Points, in no order, along strands that fork and pass close to each other.
Points whose rows are less than 72.1 apart are linked; no others are. Some points are linked to none.
z703: [  1   8  -9  30 -38  14   4  15  13   0   3 -16   9 -10 -14 -13 -12  13
   3 -16 -12 -25 -10  13  -4 -20 -22  15  12  -6  -9   0 -21   0  -2  -3
   9   4  -9  -7 -19  11  10]
z887: [ -2   3   1  12  12  29   8   0  10  13 -13  -4  25 -15  22  10 -20   2
  -7  29 -16  -3  -6  -6  -4 -11  -8  16  12   1  -8  12 -10 -25  -4  19
  -7   9  21 -21 -28 -16  -3]
z436: [ 15  16  -3 -22   7  10 -12  10   6  -3 -16  22 -10  13  -1 -13  10  14
  -3  16  -7  31   2 -21  12  -4   7 -10  10   7 -28   0 -17  -8   0 -11
  -2   0  -3  14   5   5 -13]
z232: [  6  17  -2 -15 -22   6  18  -2   4   0  29   0   2  -4 -18 -26 -12   4
   9   5 -14 -16 -11  -8  -6  15 -14   3   3 -18 -30  14  -1   2   5   7
  -3   9   7   4  -5 -19  -3]
z393: [ -2 -25  -2 -28   9  -3  12   1   3  15 -16   3 -14 -16  17   5  -4  -2
   4  -4 -19 -13 -16   7  17 -11 -21  13   3  14  25  -9  -3  -6   1   2
 -24   2  26 -25 -11 -14   7]
z905: [-12  -6   8  32  -5  -7  -2  11   5   1 -27 -15 -13   7  10  -8  -3 -19
   4 -18  25  -9  12  24   3  -3   3   6 -15  -9  12 -14  -1  -4  -6 -10
 -18 -16  -5   7  17  10  -8]
z989: [  1 -11  10  29   5   3   3   5  -5  -3  10  -4  -4   9   2 -24 -23 -17
 -21  -3   8 -13   1   5 -21  19 -10   5  -5 -17   3 -10  17  -2  -2  33
 -15 -15  23  11 -11 -11  -7]
z860: [-11  26 -14   2   3  -1   1   0  -1   2  24 -14  10   7 -16   3   9  -1
  19 -18  16   9  -2   5  -1  19  30   7   3 -13   2   7  -5  12  13  -9
   9  -7  -4  -1   7 -16 -16]
z987: [ -7   6 -14  -8  -2 -18  18   3   9   6 -33  -3  12 -11   6   0  -3   3
  13 -35 -16  -5 -11  10  36 -12 -24   8  -1   5  12 -18 -20  -7  -1 -15
   4   6  -5 -30  -1   6  12]
z465: [ -9  10 -30  24   3   8   5  18   2  25   9   1  12   9  -6   3 -25 -12
  -2 -18  -4   4 -21  -4  -6  21   1  -2  24  -7 -17   9 -24   4  -1  16
 -14 -27  -3 -17   2  -6  -2]
z975: [  0   6  20  -1 -11  -9   7 -11 -17 -11  19   4 -11 -11  -6 -31   1 -11
  13   6   5 -40  12   1 -14  -2 -14  10  -5 -16  13  -5  18  -4 -17   2
  20  24  19   2  -4 -23  14]
z475: [  1   0   2  -1  -2  -4   7 -20   3  -4 -13 -20  -4 -11  -7   4  10   8
  10   6  -1  -7   0   3  16  -5 -15  -7 -24   0  14  -2  -4   1  -5 -20
   9  22 -11  -8 -12  26   5]
z904: [  7  12   3  25 -32  19  -6  17  11  -4 -21 -16   1 -16  -1 -12  -4  15
   1 -18  -2 -13   3  11   9 -39 -17  10  -2   3   0  -9 -19 -12  -7 -15
  13  -3  -7   1  -7  30  15]
z45: [-12   4  -7   4   1  16  13  13   8  33  -4  -9  18  -8  11  -8 -14  11
  -2   5 -20 -24  -7   0  -1  -1 -22  14  28 -10  -4   4  -7 -11   3  19
 -12  -7   6  -3   3 -33   8]
z930: [ 18  -1   8 -25   8   2  -5   0   2  -4 -32  14 -16   7  14   5  -9  11
 -30   7 -15  15 -22  -8  14 -21   0  -5   7  15 -13   8 -20   4   4  -4
 -15 -24   2 -16   4  -7  -2]
z199: [ -9 -27 -18 -39 -12 -11  12 -10  -4  15   8  17 -18  -5   4   0  11 -17
   8  -3  -9  -3   0 -12  16  -3 -15  16  -1  18  32 -26  13   2  -6 -18
   4   8   7 -12  -7 -20   4]
z715: [ 12   6  19 -11   4 -10   6  -1   3  10  24  11  11   1  -7 -24 -17   6
  -3  18  -9  -8 -17  -7 -14  18 -20  -3  -1 -12 -26   9  -6   4   2  25
  -7   7  12  -2 -13 -28  -6]
z143: [  3   2  24 -20   2 -18   1   2 -22  -3 -13   9 -23  -5  18  -3  33  -5
  12   8  31  14  17 -13   5  -9   9  -2 -13   1   1  -4   7  -5   0 -19
   1 -14 -16  14  12   4 -18]
z990: [ -9 -37  17   2  16  -6 -29 -16  -5  -1   0  16   6  17  -1  10   2  -8
   4  15   8   9   5   1 -22   6   7 -14  -5   6  21  -8  13  -6  19  13
 -25   6 -12  -1   3  -3 -21]
z928: [  4   2  -6 -13   1   9   5   6   6   6 -14   6  -6   3  12  -2 -18  10
 -15   5 -21  -3 -16  -1   6 -11   6   6  20  13 -15  18 -12   3  11  -4
 -22 -10  16 -24   0 -16  -9]
z239: [ -8  -8  -4 -15  -7 -14  -8   4   9  -5  15  -5  -4  13 -32   3   4  18
  16 -18  -2 -14  -1  17  -2   6  17   5   9  -1  -2   8 -14  18   6 -15
 -10 -22 -16  28  22   1  10]
z265: [  5  14  14  -7   0  22 -22   8   3 -11  -3  -2 -12 -15  14   8  -3  14
  12   5   8  -5   6  10   4 -20  17  -2   0  11  -1  -2   9  -6  -8 -13
  -4  18  10  -6  13  12   3]
z376: [  2   3  19  19   8  26 -23  10 -15   0 -29   6   0  -4  19  18 -14   2
  -5   4   3   7  -7 -19   6 -17  -5  -9   5   2   1  -7   8 -12   1   7
 -21  -3  17 -19   1   7   1]
z314: [-14  -3   5  46  10 -16   1   8  -4 -26  -6 -16  -9  19  -7  -3 -18 -15
 -17 -12  11 -12   5   6  -8   9   0  -6 -17 -18   9  -2  -5   3  -2  -1
  -1 -25   1  21 -12  24 -11]
z897: [ -9  18   4   3  -8 -32   4   9   1  -1 -15 -16   7   3   1  -1   5   7
  12 -20  11  -5   7  27   5  -6  12   0 -10  -1 -12   7 -21  19  -2 -22
   2  -3 -16   1  23   8   1]
z453: [  5  15  -6  36  -3  15  -5   3 -27 -21  -2 -23  -9  -5   3 -12 -13  -2
  -8 -20  14  -6  12  12  -9 -18   8   2  -3   3  13 -10  16  -9  -4  -1
  -4  -9  11  -5  -4  20   8]
z294: [  9   1  -2  -9  -5 -23  -9  11 -10  19 -27 -12   6 -16  19   0   7   4
  -5  -4   9   2   9   2  20 -15 -11 -13  21 -21 -25 -14 -11  15   0  -1
  11 -40 -15  -2   4  16  13]
z569: [  8   9  -7 -38  -4  -7  23  -7   2   9 -24  -4 -16  -5  18  -7   6   6
 -16 -19 -10  15  -6  14  32 -17  -5  -5   4   8 -16   9  -6  -9  -7 -14
  -4  -6 -10 -19  21   2   4]
z324: [ -9  -5  -8   7   2 -21  -8  13  14  12  11  -1  -4  15 -18   6  -7   6
  -4 -16  -2  -6 -12  13  -2  22   5 -11   0  -7  -5   9 -26  17  11  -5
 -18 -24 -18  20  14   7  -4]
z646: [  9   3  -4  -8  -8  21  -5 -12  -3 -11   0   6   5 -10 -14   0  10   7
   2  13 -15   6 -13 -21  15 -13   9 -10  11  -8  -6  -2 -14   6   9 -18
  11  13   1 -29 -31   0 -10]
z493: [ -9   7 -21  -3 -13   8  22  24  -2  26   9 -16  17  -5  11  -9 -20   6
  14 -17 -17 -35  -6   0  -4  -2 -31  12  36  -8  -8  20  -5 -13  -3   9
 -21  -4   5 -12  11 -16   1]
z600: [  5  14   7   8   7   1  -9  -2  -7  -3  -1  -6   3  -2 -19   3  13  13
   5  -2   7  14   4   1   3   6  18  -9  -9 -10 -10   3 -11   4   8 -11
  31   4 -11  10 -12  21   0]
z300: [ -1  10 -12 -28 -18   4  15  -3   1 -12  24  -9   1   5 -30   4  -2  20
  24 -22  -2 -16  -4   8  -5 -10  12  12   8  14 -11  16  -6   7   2 -19
  -9  -8  -5   6  23   8  14]
z837: [  4  -2 -11  11  -8  -1  17 -14 -19 -17  41 -13  -2   5   1  -1   1 -16
 -20  -4   9   0  18 -12 -20  13 -16  -3 -21 -14  31   0  28  -4  -2   7
  11  12  17  21 -23  -4  -2]
z488: [ 13 -11  16 -48   2 -21  -2  -9 -19   4  -4 -14 -12 -16   5   1  22   3
 -12  -7  13   6  -2  14  13  -8   6  -1  -7   0   1 -12  16  15   6  -7
   5 -17  -9 -13  21   0   2]
z293: [ -5 -13  -1  13  25  -3 -13  -2  20   6   8  14  23  14 -14  -3 -20   4
 -11   8  -5   5 -16 -15  -8  20  -1 -14   7  -8  -9 -13 -10   9  13  30
  -3  -6  14   5 -11 -12  -4]
z618: [  7   0  -5  36   0  -1   9  -1   2 -22   0 -27  10  -6   1 -10  -5   9
 -11  -1  -3 -19  10  28 -13 -12  -7   4  -7  -4  11   8  -3  -9 -11   2
  16  19  -7   2 -22  34   1]
z615: [ 17   3  17 -16  -5 -11 -22   3 -23   5   0 -12   5 -17  -1   6   6  15
   4  -5  28  17   9 -10   4  -2   1 -18  -3 -23 -22 -22   8   5   7  10
  14 -15  -3  14   2  33  13]
z292: [ -6   0 -21  25  23  10  20   6   7  15  -5  -2  19  10   3   5  -6 -16
   8  -6  -7  25 -16  16  -9  20  -4   3   7  -7  -9   8 -19  -3 -23  38
   7  -5  10  -7 -28  -2  18]
z159: [  3  17  -7   6 -19  -9 -11  17  -5  31 -25  -6   8  -7  -1   1  12   5
  -3 -23  -1   3   2   7  17 -16 -17  -8  22 -12 -19  -5 -19   8  -2 -10
   7 -38 -24  -6  17  14  22]
z301: [ -2   4  -3  -7 -24  -6  14  -4  14  -6  26  -4   0  -8  -6  17  18  -8
  12   5   2  -3   9  14  -5  16  11  25 -25  17   4  26   7   7  -2 -17
  16  17  -5  21   5  -1  -6]
z426: [  0 -20  16 -10  10 -14  -5 -27 -23   2 -16   9 -12   3   6  15  14 -11
   4   9   9  17  -4 -20   7   6   4 -14  -5   3  20  -7  22  -2  -7  -4
 -13  -2 -21 -17   2   2  -1]
z647: [ -4  11 -17  -5   8 -17   7   9 -18   4  17  -1   0  11 -24   2   4  -5
   3 -17   4   9 -13   4  -1  22  37   1   5  -4 -15  21 -14  14  17  -8
   4 -11  -7  -7  11  -6 -18]
z843: [ -3  -9  -6 -23   8  -2  29 -18  20   4 -21  10 -16   0  29  -2   7  -9
  -1  -4 -15  14  -8   6  28  -5   1  -4  -8  23   7   5  -5   1 -10  -9
  -5   1 -15 -22   1 -10   6]
z626: [ -7 -20  11  -8  16   2 -26  -7  11  -4  10  12  11  11   1   1   3   9
   3  23   0  -5   7   4 -11   5   9 -10   4   6   9  -7  16   4  18   8
  -8  23  -4   5   5 -12 -12]
z241: [ -6  -3 -14   9   3 -19  19 -12  13   6 -23 -18  12   0   1   3  10   1
  13 -15  -1  -1  -3  16  14   6 -22   0  -8  -6  17  -8 -12   7  -7 -12
   5  20  -9 -16 -10   7   8]
z242: [-11 -13 -17 -46  -5 -20  18  -1   5  11  14   8 -18 -14   7  -7  -1  -8
  10  -2 -19 -20  -5   3  19 -13 -22  11   0   5  19 -11   2  -5   4 -11
  -1  19  21 -17 -12 -25  -2]
z923: [ -5   0  17   1   4 -22   4   3  -7   7 -26 -10 -14   0  14  -5  14  -5
  10  -6  23   5  12  15  14  -6   7  -3 -16  -3  -7  -5  -2   8  -1 -18
  -2  -8 -10   3  12  12  -5]
z653: [-14  -5   1  37  -6 -16  12   5  10 -21 -11 -22  -5  15   6 -18 -11 -11
  -4 -17  10 -17  13  20  -5   6  -1  11 -21 -12  18  -5  12   0   0  -3
  -7  -4   3  13  -2   9  -7]
z61: [  1  10   7  32  -5  33 -10  12 -21 -10 -20 -12 -11 -18  10   6 -15   3
  -6  -8   1 -15  -3  -6   1 -28  -4   0   8   3   9  -9  12 -18  -2   3
  -8   2  18 -18  -4  13   3]
z214: [ -3  -9   7   4   1   5  -5  -1  10   3   1  21  -6  17  -5  13  18 -12
 -12   1   5  35  14 -25   3  24  10  -5 -19   3   5   6  20 -10   3  -3
  20   6  -8  38  -1   7  -7]
z823: [-14 -11  11  28  19 -17 -13  15  17  -1   7  -9  -6  11  -7  11 -13  -4
 -11  -4   4 -10 -10  17 -10  25   9 -10 -17 -14   3   2 -18  11   0   6
  -5 -16  -6  21  -7  17 -14]
z735: [ -9   4   0  19  12   0  -5   0   5 -17  20  -6  -3   7   2 -13 -10   0
  -5  13   3 -18  13  10 -18  13  18   2   5  -7   1   5  21  -3  -3  12
  20  17   6  13 -11  -5  -9]
z514: [ -2   0  -8 -14   2  -9  16  13   8  20 -35 -11  -2 -12  17   4   6   8
  -6 -26 -16  -1 -13  15  32 -15 -18   4   7  10  -3   1 -12  -5  -3 -12
 -13 -13 -11 -19  23   5  10]
z417: [-16   4 -23  31  12  18  -6  19  19  29   5   6  22   6  -2  19 -15 -15
 -15   2 -13   3 -12  -4  -5  14  -1   1  17  -8  -2  -5 -28  -7  -4  27
  -7 -40  -6  -6   5 -16   5]
z512: [  0   6  -2 -27 -19  -1  15  -3   0  -1  28   1   1  -4 -22 -18  10   4
  15   0  -7 -19  -7 -12   0   3 -12   7   5 -11  -4   0   8  11  12  -9
   1   7  19   2  -1 -35   1]
z52: [ -3   1  -7  28   8   8 -24  27   4  34 -20  10   3  -1  -9  13  -2  -3
 -14   2  -5   9  -1  -1   3   8   2  -3  13   0 -11  -6 -19   1  -2  10
  -4 -37  -2   7   9   7  10]
z140: [  0   8 -13  11   0   9  24  -5  24  -1  -3  -9   5  -3   1  -8 -17   1
  -2  14 -15  -2 -14   0   8   5 -14  -3  -4 -10 -19  11 -17   1  -3   1
  -3   9  -2 -11 -25   7  -9]
z588: [ -6 -16  -2   9   3   6  -4  -9   6   3  21  15   5  15  -5  13  -8 -13
 -25   7 -11  17  13 -19 -15  29   3 -10 -18   5   7   5  21 -14   1  17
  23  30  13  28 -13   7  -7]
z359: [ -5  12 -24  17 -25  10  15  17   0  17   0 -15  14  -5  -6  -1 -12  10
   9 -21 -14 -17 -15   6   1  -9 -21   8  23  -1 -10  12 -21   1   3  -8
  -8  -1 -10 -18  -2   7   6]
z311: [ -8 -28  -7 -20 -18  -7   7 -12 -10   4  13  15  -9  -1  -5   2  24 -22
  12   6   6  -4   2 -24  -2   7  -2  11  -6   6  34 -17  18  12   8 -17
   0   0  11  -4  -6 -30  -7]
z542: [-11  24 -16  11 -19  -9  -1  10  -4   6  -4 -17  16   3  -5  -2 -10  14
  17 -32   2 -21  -1  13   3 -18   0  -4  19   3  -5  10 -27  11   4 -22
   4  -9 -25 -18  17  12   7]
z598: [  6 -19  17  -6   8   1 -32   0  11  -8 -12  29   4  29   1 -13  -4  -3
   4  19  -1  29  11 -31  -6  -7 -13  -2   0  12 -11 -11  14 -17  17  14
 -15  10   1  12  14  13  -7]
z307: [  0  11   3  13  -5  17  -9 -18 -22 -35   7  -7 -11  -7  -5  11  -3   2
  -2  14   3  -2   3 -23  -3 -20  -2 -23 -14   2  18  -6  23 -19  -1  -4
   3  24  -4  -4  -4  11 -10]
z450: [  4  19  12  41 -14   3  -8   6 -34 -19 -18 -13  -2  -7   0 -10  -8   3
  -1 -18  21  -6  20  13 -12 -35  10  -1  -3  -4  -5  -5  -7  -8 -10  -3
  20 -13  -3   1  -5  32  12]
z895: [ -3 -18  14 -11  -6  -2 -11 -14 -15 -10  -2  21  -6   5  11  16  17 -10
   2  18   4  16   1 -36   2  -7  -1  -7 -13  19  19  -3  26  -6   3 -16
 -11   9 -22  -3  15  -2 -18]
z362: [  5  -2   1  -5   1  17  -4  -2  22  -9  -5  22   3  18  -6 -15  -2   5
  -3  15  -6  23   5 -29  10   7  -2  -9   4   0 -16  -9  14  -2  13   1
   0   5   5  14   1  -8  -3]
z530: [ -4   4 -17  15  18   0  19   3   4  21  -3   3   6  10   0   4 -12 -14
   2 -17  -3  22 -19  12   4  27  10  -4   7  -1 -20  13 -20   8  -5  21
  -6 -11   0 -13  -5  -3   7]
z507: [ 25  17   3 -36   7 -10 -10  18 -11  -3  -2  24  -8   8  -6 -10  36  15
  -5   3   3  31   1 -17   2   5   7  -1   4  10 -27  -2 -17  -4   3  -3
   9  -7  -6  26  20   7 -14]
z743: [ 19 -11 -11 -27  -9  11  -8 -15 -16   6  14  16   9  -1 -10  24  29  -9
 -16  14 -10  26  -1 -15   4  18   0   6  -7  17  10   5  10  15  -5 -10
  15  17   1  -6   5  -5  -2]
z398: [ -4 -20   9  12  33   4  -7  -6  15   9  -6  10  17  11   6  17 -16  -2
 -10  11   5   4 -19  -5  -1  10  -5 -13  -2   5   5 -11 -17  10   3  23
 -23 -21   5  -2 -17  -5   4]
z325: [  0   0  -2  -3  18 -11  10  -1  -8  16  -6   8  -3   7  -3   1   5 -11
  -7 -10   7  27 -10   8  10  19  27  -9  -3  -5 -22   3 -11  19   4   3
   3 -17   0 -10   3  -6  -5]
z888: [  2  15  -9  11  -9  17   0 -15 -15 -37  27  -7  -4  -9  12 -10 -12  -2
  -8   6   0 -20  23 -11  -9 -20   6  -9  -1   5  18  -9  31 -19  -4  -1
  10  24  12  -5  -2   1  -5]
z59: [  7   7   2   8 -15  -1  13 -12  -9 -30  49  -7  10  -8   1  -1   5 -12
 -16   0   3 -17  24  -7 -22  11   0  16 -21  -3  26  14  27  -8  -6   7
  29   9  11  34  -7  -6  -4]
z505: [ -3   3   4  18   7   0  -5 -23 -19 -14 -19 -14 -15   0  -6   6   3   8
   1   9   5   0   6 -11   3  -9  -8 -21  -2   1  22  -1  18 -20  -8  -8
   7  15 -22   1  -8  23   3]
z406: [ -3   3  21  -3 -13   8  -3  -1   3 -16   6   4  -7 -19  -5 -20 -15  10
  16   2  -5 -49   1  -4  -2 -15  -5   8   6  -8   0 -13  10   2  -2  -4
   6   6  21   2   3 -13  16]
z662: [ -4 -10  12   5  20 -26 -16   7  14  19  18   9  24   6  -6 -12 -25   5
 -11  13  -3 -11 -13  -2 -24  22  -5  -2   6  -2 -14   2 -12  -3   9  40
  -7  -4  12   3 -11 -28 -12]
z248: [  8  15  -8 -16 -27  14   0  -9  -9   7  17 -14   7  -7 -35   1   7  24
  20 -26  -2   5  -2  21  -4  -7   7   3   5   5 -17  12 -11   2   0 -13
   8  10 -10  -3   3  21  22]
z748: [ -1  -3  -6  -8   0  -5   9  -3   8  12  23  -4  -5   3  -7  11   6  -4
   1   3  -3  10  -1  14 -10  29   7   9 -16   6  -1  16   7  11   3  -3
  -1  21   0   8  -8  -2  -5]
z69: [  5  -1  26 -10   7  -8 -20   5 -22 -14   0  20 -11   4   9  13  29  -3
  12  15  26  20  14 -17  -8  -8  11 -11 -12   8   3   1  15 -10   2  -6
  -5   3 -24  18  22   9 -19]
z317: [ -5  11  12  -1 -13   4   8  -7  21 -32   4  -1  -3 -15 -11 -12 -19  18
  19   4  -3 -31   8  -7  -4 -30   8  17   7 -10  -5  -7 -13   5  -8 -17
  18   0   5  17   3   3  16]
z259: [-13 -13   4   1 -20  -9   6 -12 -23  -3  18   6 -18  -4  -4  -7   4 -19
  16  11  11 -24  11 -18 -11   1 -14   2  -8  -8  25 -14  26  -3  -1  -1
   8  23  16   2  -7 -25   0]
z701: [-17  11  -7  16   6   3  -4  -3   7 -10  16 -10   5  15  -5   2  11  -9
   1  -4  14   5  17   3  -5  20  30   7  -5  -9  19   5  15   2   8  -9
  27   3  -3  16  -3 -11 -18]
z234: [ -6 -20   1  -1   8 -12   0  -9  16  19  15  12  -1   9  -2  11  -8  -8
  -8  14 -10  14   2   4 -20  34   2   0 -17  12   0  12   6  -4   3  20
   1  25  11  13 -23  -1  -6]
z510: [-12 -14   7  11  14   4  21 -16  17   7 -26   8 -12   4  30   5  -1 -17
   0  10   9  13   3   6   9  -1  -1  -6 -17  17   4   3   7  -5 -14   1
 -10   5 -11  -9  -6   2   2]
z668: [ -2   6  10   4 -12  -7  16  -9  19 -28  36  -1   5  -8  -5  11   2  -8
   7   6  -2 -18  18   6 -18  12  12  27  -9  -5  11  24  15  -4  -8   3
  35  15   0  38  -1  -9   1]
z429: [ 15   9   3 -16   1  -4 -13   7   0   6   2  23   2   4 -18   8  35   1
  -5   2  -1  39   9 -21   6  19  15  -3  -9   5 -13   9   8  -8   5  -2
  25   4  -3  29  13  11  -7]
z931: [  9   9   5 -30   6  10 -23   2  -5   1  -7  -2  -1  -6   7   6  13  20
   1  -1  -9   6  -4   7  15 -12  14 -10  17  11  -2   0   8   3   3 -17
  -4  11  -1 -23  12   0   1]
z497: [ -3  -6 -14 -13  -2  -8  16   6   4  13   6  -9 -10   2   6  -7 -10  -3
   5  -8  -7  -8 -17  16  -5   6  -3  15  10   7  -4  10  -5  13   5   1
 -31  -3   4 -22   2 -23  -9]
z516: [ 10  -9  -9 -17  11   6   0 -16  -5  11  15  25  16   7   3  23  14 -14
 -13   6  -6  43  -4 -12  -1  24  12 -10 -15  16  -6   4  -2  13  -5  15
  14  19   9 -12  -4  -2   3]
z553: [  4  -1  -7  12  -1   8  13  -6  -4  -9  17 -16 -10   2   7 -11  -9 -13
  -9 -11  12  -2   3  -1 -12   5 -21  -1 -11 -20  25 -18  22   1  -4  15
  -8   6  27   1 -18  -9   4]
z227: [ 12   9  10 -13   8  19 -21   8  13 -27   1  19  -4 -10   3   6  -6  14
  11  23   0  -1   8   2  -9 -20  19  -3   4   9 -20   1 -13  -4 -13  -6
  -4  20   3  15  12  19   1]
z894: [  4  24  10 -19 -13   7  13  -1  15 -27   3   3  -8 -19 -10   7  -3  11
  28  -1   7   3   9   4  -4 -29  19  27  -4   5 -13   6 -21   6 -17 -24
   8  -2   6  14  16   9  13]
z834: [ 10 -23   7 -34  10 -23   3 -27 -21  13 -12  -6 -12  -5   7   5  26 -11
  -8  -3   8  13  -1  10  11   8   3  -4  -5  -5  19  -9  12  15  -7  -3
   2  -8 -14 -23   3  -4  10]
z74: [ 15 -16   8 -11  27  -9  -6  -4   8   8 -17  14   4   8   6  12 -13   6
 -30   7  -4  16 -22   2   4  -4   5  -7  -2  21  -6   1 -26  10  10  13
 -21 -30  -5 -11   0  -7   5]
z587: [-14  -1  -9  31   9  14  -2  22   8  17 -10 -15  15  -5   5  -1 -13   7
  -7  16 -10 -29  -2   9  -4  -4  -7  13  22  -9   1   0  -4  -2   1  11
  -1  -8  -2   2   1 -12   1]
z964: [-11  -5  -9  28  19   4  -1   1   4  11  -5  -7  10   8   5 -15  -6  -2
  -8  17  -2 -17  14  21 -14  14   1   8  21 -11   5   4  14 -14  -3  22
  12  12   5   7 -10 -15  -4]
z6: [ 16  16   7 -21  -4   8   0   5   2 -26  11  13  -7 -24 -14  12   8  -2
  13  19   2   5   0   6  -7 -10  33  14 -12  10 -22  16 -16  10  -9 -14
   5   9   7   9  14  14  -2]
z155: [ 18   6  -9 -40  -3   9  -9 -10  -9   2  19   2   5   0 -14  14  26  10
  -9   6 -11  17  -5   4   4   2   9  -5   2  20   1   9  10   7   4 -11
   5  19  -6 -12  20  -4  -7]
z448: [  6  -3   6 -12   7   8  -9  -8  16  -5  19  -1  11  -8  -6   0  -5  24
   3  28 -13 -23  -3  11  -8   1  -7 -13   5   0  -4   6   0   2   4   8
  -3  29  -1   6  -5   0   1]
z90: [ -2  19 -18  18  -9   7 -10  32   4  30 -15   7  -4   2  -1  10  -1  -1
  -7 -12  -8   0  -1   2   7  -9 -10  -6  21   2 -21  11 -22   4   5  -5
  -8 -35 -17   0  20   7  15]
z423: [ 22  -4   8 -45  -5 -23  -7  -4 -18   2   1  -8   2 -17   7   3  24   9
  -7  10  18  23  12  -9  12   1   5  -5  -1 -14 -13 -10  26   6   8   5
  12 -16  -6  10  12  16   4]
z11: [ -7  -9 -14  26  22  10  23  -7   1  -7 -12  -1  11  11  14   2   2 -21
  16  16   0   8  -6   6  -6   6 -11  -4   3  -8   7   7 -10  -1 -28  25
   9   3  13 -12 -43  -7  21]
z209: [ -6 -38   7   3  15  -2  -9 -28  -5   4 -13  16  -2  14   5   6   7 -14
   9  15   5   7  -2 -10  -4   9  -2 -15   8  -1  33 -16  13  -7  -3  11
 -24  -5 -11 -11 -11 -15   0]
z491: [  1  -4  17  16  16  16 -35  12  -4 -11 -20  10   0  16   9   4 -13   4
  -2   8   8   8   0 -18  -4 -14  -6 -14   8   4   2 -15  10 -12   8  14
 -25  -1   3   8  13   9  -5]
z257: [  1  -4   2 -22 -13  11   2   0  16  -9  16  16   7   9 -15  -6  19   5
   3  10  -8   5  -3 -22   9   6  -1   5   1   6  -3  -3  20   9  22 -11
  -4   3   7  12  14 -24  -8]
z669: [ -2   2  -2  25   9  13 -11  -3 -13 -28  19   1  -3   6  13  -7 -17  -6
 -15  10   8  -7  17   3 -23  -4  12  -7   1   7   8  -4  36 -15   0  21
  -4  19  14   1   2  -3 -10]
z727: [  6  19  11  25 -20  -3 -11  11 -14 -10 -41 -15  -4  -1   8 -18   0  12
   6 -19  16  -7  24   6  -1 -37 -15   4  -5  -2   2 -15 -14 -13 -16 -10
  18 -12  -9  12   4  35  17]
z113: [ -6 -15   4  -6  -5   1  15   4  14   9  -3  -1 -13  -7  16  -3  -9 -12
   9  -7   2  -8 -16   3   6   5 -10  13  -9   2  10 -12   5  13   3  -2
 -29  -3  21 -21 -12 -17  -3]

A fork is a point with three links. Follow the links from the first point to the second and name the forks in between, in order.
z497 / z359 -> z362
z669 / z662 -> z735 > z359 > z362
z426 / z234 -> z923 > z359 > z362
z727 / z69 -> z359 > z923
z475 / z69 -> z735 > z359 > z923
z90 / z823 -> z530 > z735 > z359 > z923
z987 / z904 -> z735 > z359

Follow the links from the first point to the second, and from the first to the third. Name the last point that the two ways share.
z647 / z542 / z843 -> z735
z703 / z417 / z569 -> z735
z930 / z735 / z837 -> z362
z11 / z423 / z248 -> z923
z214 / z325 / z259 -> z362

A fork is a point with three links, a tip a point with one. Leave the first point through the second and follow the links. Name the first fork or tip that comes.
z662 / z293 -> z516
z904 / z727 -> z362
z429 / z214 -> z989
z923 / z905 -> z248
z843 / z569 -> z735
z491 / z376 -> z359
